A landscape with many peaks, sampled at points; each row gives a point and its height.
A climber steps from a point to the highest of its 6 nearest points, and stops where none of them is higher. Distance is the straight distance between rows; heights are no part of it.
Q_297: 127,76,101,88,179,129,113,148,87,176,96,164,137,99,159,73,113,160,85,105,109,148,117  (h 279)
Q_892: 158,139,109,165,179,120,124,90,165,72,174,130,107,140,151,143,138,122,139,146,146,142,91  (h 474)
Q_689: 117,124,158,114,157,98,150,111,122,143,155,126,124,140,140,164,104,128,163,134,108,115,113  (h 657)
Q_847: 142,98,128,111,115,154,157,190,83,130,149,136,119,172,111,105,177,143,165,132,96,172,158  (h 584)
Q_107: 135,156,114,150,63,202,118,178,88,139,117,109,147,124,80,88,140,133,124,130,109,156,175  (h 632)
Q_624: 91,87,125,108,172,132,131,93,149,68,167,153,87,153,130,106,134,155,77,106,164,123,92  (h 558)
Q_190: 117,130,131,122,85,159,143,165,74,161,123,116,126,134,97,95,138,123,171,126,102,114,168  (h 696)
Q_441: 143,116,139,91,126,99,153,133,96,148,94,159,181,120,142,147,117,134,155,144,120,152,155  (h 331)
Q_674: 123,97,129,82,117,148,158,185,96,139,153,159,115,168,110,118,157,152,197,105,101,164,136  (h 601)
Q_668: 114,91,147,64,93,93,135,147,93,153,124,155,158,156,132,153,154,151,170,125,102,169,148  (h 493)
Q_389: 124,143,93,84,139,92,172,120,145,107,114,125,133,102,149,127,107,137,142,104,102,145,114  (h 346)
Q_332: 128,96,71,145,146,97,106,130,124,147,77,122,133,101,152,96,143,127,51,112,111,105,123  (h 304)
Q_414: 149,133,141,161,119,164,125,141,158,168,87,157,149,75,141,131,121,118,110,151,155,107,125  (h 641)
Q_672: 115,144,179,127,135,140,111,148,119,113,198,127,65,152,146,157,96,143,150,95,101,108,100  (h 817)
Q_40: 152,143,91,96,138,112,133,131,90,139,90,140,161,100,151,87,100,147,124,123,113,153,163  (h 757)
Q_685: 113,110,169,125,128,103,142,137,112,173,126,123,131,140,120,135,125,111,159,135,112,109,146  (h 612)
Q_864: 107,31,103,124,169,159,135,107,148,81,160,154,102,96,131,131,158,161,93,129,170,140,90  (h 573)
Q_626: 134,109,127,124,98,165,158,174,83,167,138,103,129,152,117,103,150,134,170,132,105,139,153  (h 583)
Q_412: 149,107,104,173,137,139,99,115,170,117,76,133,160,81,131,144,152,113,75,155,172,106,122  (h 522)
Q_488: 144,118,136,159,142,118,162,135,114,173,133,112,105,128,135,137,124,109,154,163,136,104,120  (h 604)
Q_150: 137,127,88,110,141,83,151,112,131,125,90,117,144,101,149,108,132,128,90,112,107,122,124  (h 421)
Q_267: 96,171,148,143,92,127,80,135,119,113,129,60,119,136,114,173,119,108,158,127,107,107,152  (h 733)
Q_678: 103,150,127,118,65,207,136,176,114,138,108,126,156,117,83,103,132,140,124,131,105,141,144  (h 703)
Q_630: 141,124,55,144,135,113,79,73,140,99,139,106,126,144,122,125,160,77,78,123,183,149,149  (h 473)
Q_106: 155,111,90,171,141,130,83,86,167,115,126,106,147,118,136,136,166,81,82,151,181,115,146  (h 519)
Q_343: 81,134,161,107,78,168,130,156,114,145,113,147,154,117,81,119,153,140,135,102,121,115,151  (h 739)
Q_276: 114,128,160,115,146,124,164,153,131,138,180,120,90,145,113,136,106,124,180,123,104,110,121  (h 756)
Q_305: 165,121,87,165,158,122,72,90,146,95,158,113,119,180,135,135,152,81,130,150,169,155,125  (h 380)
Q_891: 139,153,139,203,144,143,115,136,122,134,147,92,71,176,121,113,109,67,122,142,119,85,121  (h 762)
Q_53: 127,142,117,103,108,101,109,116,112,137,68,141,183,72,146,110,120,153,76,126,137,140,145  (h 357)
Q_124: 112,152,113,144,107,131,139,143,120,164,139,81,83,148,101,112,100,100,155,119,82,90,142  (h 761)
Q_950: 137,132,83,134,120,120,42,72,133,100,148,134,149,161,129,137,153,94,79,119,206,143,143  (h 409)
Q_514: 106,128,173,108,111,169,133,152,147,162,109,165,176,106,98,133,135,139,112,118,130,119,122  (h 667)
Q_873: 126,114,162,110,116,138,150,169,100,158,112,142,167,123,113,126,136,141,140,125,119,140,167  (h 542)
Q_602: 131,146,141,144,133,127,118,95,152,50,171,143,94,129,168,145,103,170,134,126,146,144,99  (h 639)
Q_857: 137,129,151,141,101,170,142,165,100,171,107,126,145,113,112,105,138,124,137,139,135,113,140  (h 688)
Q_704: 151,145,132,128,110,132,116,130,142,133,74,155,177,69,143,130,126,139,102,139,143,122,137  (h 499)
Q_752: 107,131,177,176,125,137,114,138,150,159,120,117,115,125,91,145,122,96,95,128,153,78,127  (h 748)
Q_986: 131,107,88,83,144,114,141,142,107,148,108,150,116,95,160,67,116,158,90,97,104,132,134  (h 363)
Q_931: 101,89,156,96,72,125,129,165,85,136,128,136,153,152,89,122,191,153,144,108,116,134,176  (h 668)
Q_954: 106,94,119,54,140,82,157,108,135,131,100,132,109,121,148,107,94,160,75,96,87,135,95  (h 442)
Q_421: 146,122,122,131,136,95,145,118,121,157,91,136,160,98,145,144,115,124,150,148,128,118,131  (h 434)
Q_154: 135,132,107,95,116,81,131,105,126,133,71,120,151,87,146,107,115,134,79,126,133,109,140  (h 348)
Q_245: 107,104,118,127,140,125,116,77,140,40,179,137,78,140,123,106,108,182,84,93,160,137,109  (h 485)
Q_392: 105,113,164,105,142,114,158,130,130,126,159,143,97,133,137,168,92,147,182,118,107,140,105  (h 740)
Q_422: 110,146,201,153,130,104,119,118,144,129,121,151,136,122,111,161,117,111,88,138,164,93,113  (h 664)
Q_648: 101,143,166,160,117,123,92,141,111,134,147,95,89,151,109,151,101,105,96,112,123,90,131  (h 764)
Q_251: 82,163,156,127,75,158,124,140,141,148,112,103,132,126,70,126,116,126,134,123,121,89,153  (h 765)
Q_21: 118,110,154,76,121,118,166,145,125,141,143,154,119,139,116,164,131,149,196,103,106,141,112  (h 686)
Q_981: 131,130,139,174,168,143,154,149,138,125,168,116,64,185,124,123,109,106,160,143,109,104,91  (h 745)
Q_15: 111,137,60,110,152,115,82,74,140,97,170,117,106,164,124,105,154,116,78,118,159,146,102  (h 418)
Q_265: 148,137,88,128,134,105,124,124,130,135,76,118,148,86,149,102,136,135,69,132,133,110,142  (h 349)
Q_646: 132,127,129,76,125,72,128,113,126,131,88,135,157,111,144,131,130,134,116,120,114,138,155  (h 295)
Q_508: 104,105,156,118,113,143,160,141,136,129,172,141,91,132,140,153,91,154,211,98,95,117,104  (h 785)
Q_741: 164,150,81,99,142,111,149,122,130,135,103,129,139,93,156,98,104,136,121,128,116,132,127  (h 303)
Q_61: 141,117,143,174,144,113,115,93,161,113,109,127,142,118,118,166,146,107,80,153,178,114,122  (h 568)
Q_708: 143,133,159,175,136,113,59,97,147,113,142,160,139,160,137,170,155,105,79,138,212,128,128  (h 407)
Q_372: 149,144,118,112,140,129,161,145,107,158,124,130,148,112,150,119,115,128,184,149,104,143,129  (h 328)
Q_399: 119,168,119,127,78,219,117,152,131,117,104,123,173,127,88,132,182,143,168,142,107,168,133  (h 725)
Q_855: 125,201,132,164,93,135,81,130,118,115,156,68,85,172,133,153,114,105,120,117,106,114,133  (h 734)
Q_899: 97,121,179,135,121,108,128,141,113,152,130,120,134,102,98,159,112,117,120,132,143,93,136  (h 697)
Q_277: 141,120,100,115,155,83,118,71,133,116,122,115,130,125,122,119,143,119,48,121,135,116,118  (h 462)
Q_957: 137,151,159,135,170,98,90,110,130,123,194,133,110,182,165,161,115,139,117,119,139,129,96  (h 344)
Q_933: 154,126,102,173,150,94,108,88,161,123,110,120,136,120,143,133,157,93,113,157,161,120,125  (h 504)
Q_349: 175,128,118,114,129,129,147,156,82,166,134,143,165,127,153,116,129,141,151,148,101,188,156  (h 157)
Q_534: 103,130,111,97,160,75,139,69,126,117,113,115,111,124,141,113,106,126,75,113,109,129,105  (h 543)
Q_735: 89,160,170,156,109,157,103,133,135,116,147,102,101,138,90,155,102,110,100,115,147,85,143  (h 747)
Q_603: 93,96,135,95,108,126,146,154,106,151,148,128,131,160,104,123,148,136,184,106,97,129,159  (h 644)
Q_308: 167,131,80,158,165,111,128,114,158,120,117,115,128,117,150,132,140,107,132,162,136,118,108  (h 510)
Q_608: 134,136,159,163,113,172,145,159,131,178,98,127,156,100,115,102,121,126,132,149,148,104,136  (h 694)
Q_776: 139,122,98,65,125,113,146,135,89,124,111,136,147,113,152,102,103,154,133,105,77,185,157  (h 204)
Q_98: 157,146,84,84,130,130,144,146,123,126,117,148,144,97,161,122,99,155,159,115,83,184,145  (h 189)
Q_868: 134,117,167,112,108,122,130,150,118,155,91,157,187,100,124,147,137,142,131,139,143,130,160  (h 464)
Q_22: 146,126,133,127,155,129,177,121,165,113,145,148,104,112,147,138,102,134,183,153,121,118,104  (h 620)
Q_620: 163,118,125,191,154,98,87,105,134,112,141,118,129,148,141,142,150,96,100,155,192,137,127  (h 491)
Q_589: 99,165,146,100,80,201,136,147,140,138,115,122,167,114,81,107,156,120,125,114,95,139,120  (h 722)
Q_733: 104,55,105,107,172,161,104,106,149,82,207,142,93,129,115,116,153,129,101,113,191,143,97  (h 566)
Q_397: 118,130,159,142,147,138,153,143,143,131,181,131,72,128,131,149,95,119,170,132,106,102,107  (h 763)
Q_138: 131,116,79,125,171,94,138,84,159,90,126,116,103,110,148,108,132,120,112,130,113,118,110  (h 736)
Q_415: 113,120,102,45,97,98,147,113,93,132,91,147,176,121,131,105,108,149,95,113,93,186,158  (h 47)
Q_438: 108,156,146,139,135,134,127,153,134,120,183,101,68,159,128,133,82,124,156,110,84,100,101  (h 798)
Q_315: 130,99,95,117,124,136,162,131,165,65,112,137,82,87,142,93,101,145,116,105,132,116,105  (h 517)
Q_543: 131,133,167,140,133,96,122,120,143,149,86,154,167,81,120,162,128,134,114,150,151,107,130  (h 528)
Q_450: 126,82,107,122,162,118,142,83,159,99,174,122,89,130,136,94,154,141,81,111,139,126,98  (h 600)
Q_352: 127,137,138,160,101,193,144,154,142,164,88,122,140,109,81,102,124,113,120,140,145,122,126  (h 746)
Q_394: 141,132,143,145,134,150,119,135,172,155,70,163,172,78,147,139,128,130,92,144,156,121,121  (h 578)
Q_723: 152,141,108,119,128,137,122,150,93,158,89,131,166,88,165,111,115,145,142,161,130,143,147  (h 250)
Q_186: 128,164,113,115,150,82,95,61,148,75,151,119,117,161,158,145,123,138,99,118,152,146,97  (h 393)
Q_763: 82,164,135,105,64,173,99,135,153,113,104,132,170,124,100,143,164,129,146,123,104,132,131  (h 730)
Q_803: 122,141,155,169,160,115,126,141,116,150,168,96,79,178,133,136,101,89,117,125,123,93,111  (h 818)
Q_523: 150,144,122,158,123,123,138,92,162,29,154,127,86,113,155,144,101,145,148,140,150,121,129  (h 559)
Q_153: 139,142,112,110,147,65,134,87,140,105,116,133,125,121,155,160,110,132,125,133,110,139,115  (h 406)
Q_802: 142,141,112,142,164,111,160,92,161,81,145,121,95,131,153,141,117,132,151,138,121,129,100  (h 544)
Q_279: 135,138,165,160,147,146,140,143,137,83,188,139,63,141,144,151,85,150,176,146,140,117,106  (h 791)
Q_227: 113,114,129,113,81,132,132,179,76,139,102,132,137,161,89,101,176,152,154,111,99,140,176  (h 695)
Q_195: 153,116,147,204,143,129,122,125,132,136,119,104,97,159,117,131,134,88,119,150,158,83,126  (h 726)
Q_446: 157,131,121,163,158,93,107,97,143,122,146,123,112,154,139,144,139,105,123,129,160,127,109  (h 470)
Q_469: 131,125,166,108,134,136,130,136,170,145,95,179,188,90,130,160,127,136,92,144,137,126,111  (h 541)
Q_462: 137,104,66,118,163,144,93,102,169,78,171,110,107,157,121,100,165,106,108,122,168,162,111  (h 490)
Q_946: 175,105,121,117,133,149,160,163,65,159,143,142,144,129,151,116,128,142,191,145,99,173,162  (h 216)
Q_860: 152,127,111,91,129,126,142,150,83,126,146,151,168,130,153,119,129,160,151,124,86,219,157  (h 30)
Q_546: 80,135,132,128,66,159,128,141,98,136,105,100,131,134,88,115,126,117,157,120,106,114,174  (h 750)
Q_684: 118,144,127,166,90,155,143,159,130,154,112,83,99,112,94,102,97,100,129,138,125,80,139  (h 749)
Q_495: 136,131,83,94,142,117,111,141,80,155,75,146,145,97,147,76,114,161,71,97,102,128,154  (h 290)
Q_716: 143,116,145,159,162,122,166,132,143,134,156,113,95,133,139,114,118,107,182,150,117,104,98  (h 665)
Q_563: 150,148,124,142,162,73,122,91,135,109,149,120,126,144,141,164,115,122,117,139,144,141,93  (h 401)
Q_354: 161,129,121,88,114,139,182,156,108,144,135,148,140,122,144,121,130,143,199,138,110,171,140  (h 372)
Q_258: 65,143,161,98,79,178,121,159,153,135,115,147,183,121,80,112,138,136,117,96,99,112,138  (h 743)
Q_852: 152,142,123,97,136,104,173,116,144,134,126,129,122,113,150,143,109,129,168,137,124,149,108  (h 480)
Q_236: 88,156,126,140,50,189,100,132,150,124,113,91,162,119,87,174,144,119,191,134,127,136,141  (h 729)
Q_913: 147,115,113,187,177,124,102,106,154,116,170,129,99,187,156,136,145,104,157,150,170,139,108  (h 378)
Q_69: 110,136,157,157,100,171,142,142,141,148,90,120,127,106,84,117,107,101,100,118,127,96,117  (h 790)
Q_677: 106,160,133,124,68,190,97,135,154,105,97,118,167,139,90,148,189,155,168,132,112,148,139  (h 732)
Q_701: 143,142,137,171,159,97,77,100,118,123,154,129,132,182,140,145,151,118,88,138,184,123,129  (h 506)
Q_690: 130,164,147,190,124,141,69,138,118,121,165,120,99,196,131,132,129,93,86,117,167,102,126  (h 717)
Q_171: 97,149,128,127,61,161,93,141,88,100,99,128,154,152,96,140,183,158,170,119,111,144,165  (h 735)
Q_481: 150,115,138,92,126,116,169,155,111,156,128,138,148,121,133,133,135,131,183,131,120,155,134  (h 482)
Q_83: 141,118,143,155,151,92,132,124,125,150,134,125,125,132,133,154,133,100,124,156,142,101,117  (h 607)
Q_302: 118,77,95,87,167,103,160,97,134,131,122,124,105,104,158,92,118,158,84,105,105,123,80  (h 521)
Q_964: 143,132,158,159,171,103,138,118,139,128,168,114,91,160,138,160,96,115,160,135,132,105,93  (h 704)

For each start below, name the point where the climber stops.
Q_372: Q_672
Q_227: Q_69
Q_441: Q_69
Q_946: Q_69
Q_154: Q_69
Q_349: Q_672
Q_860: Q_672
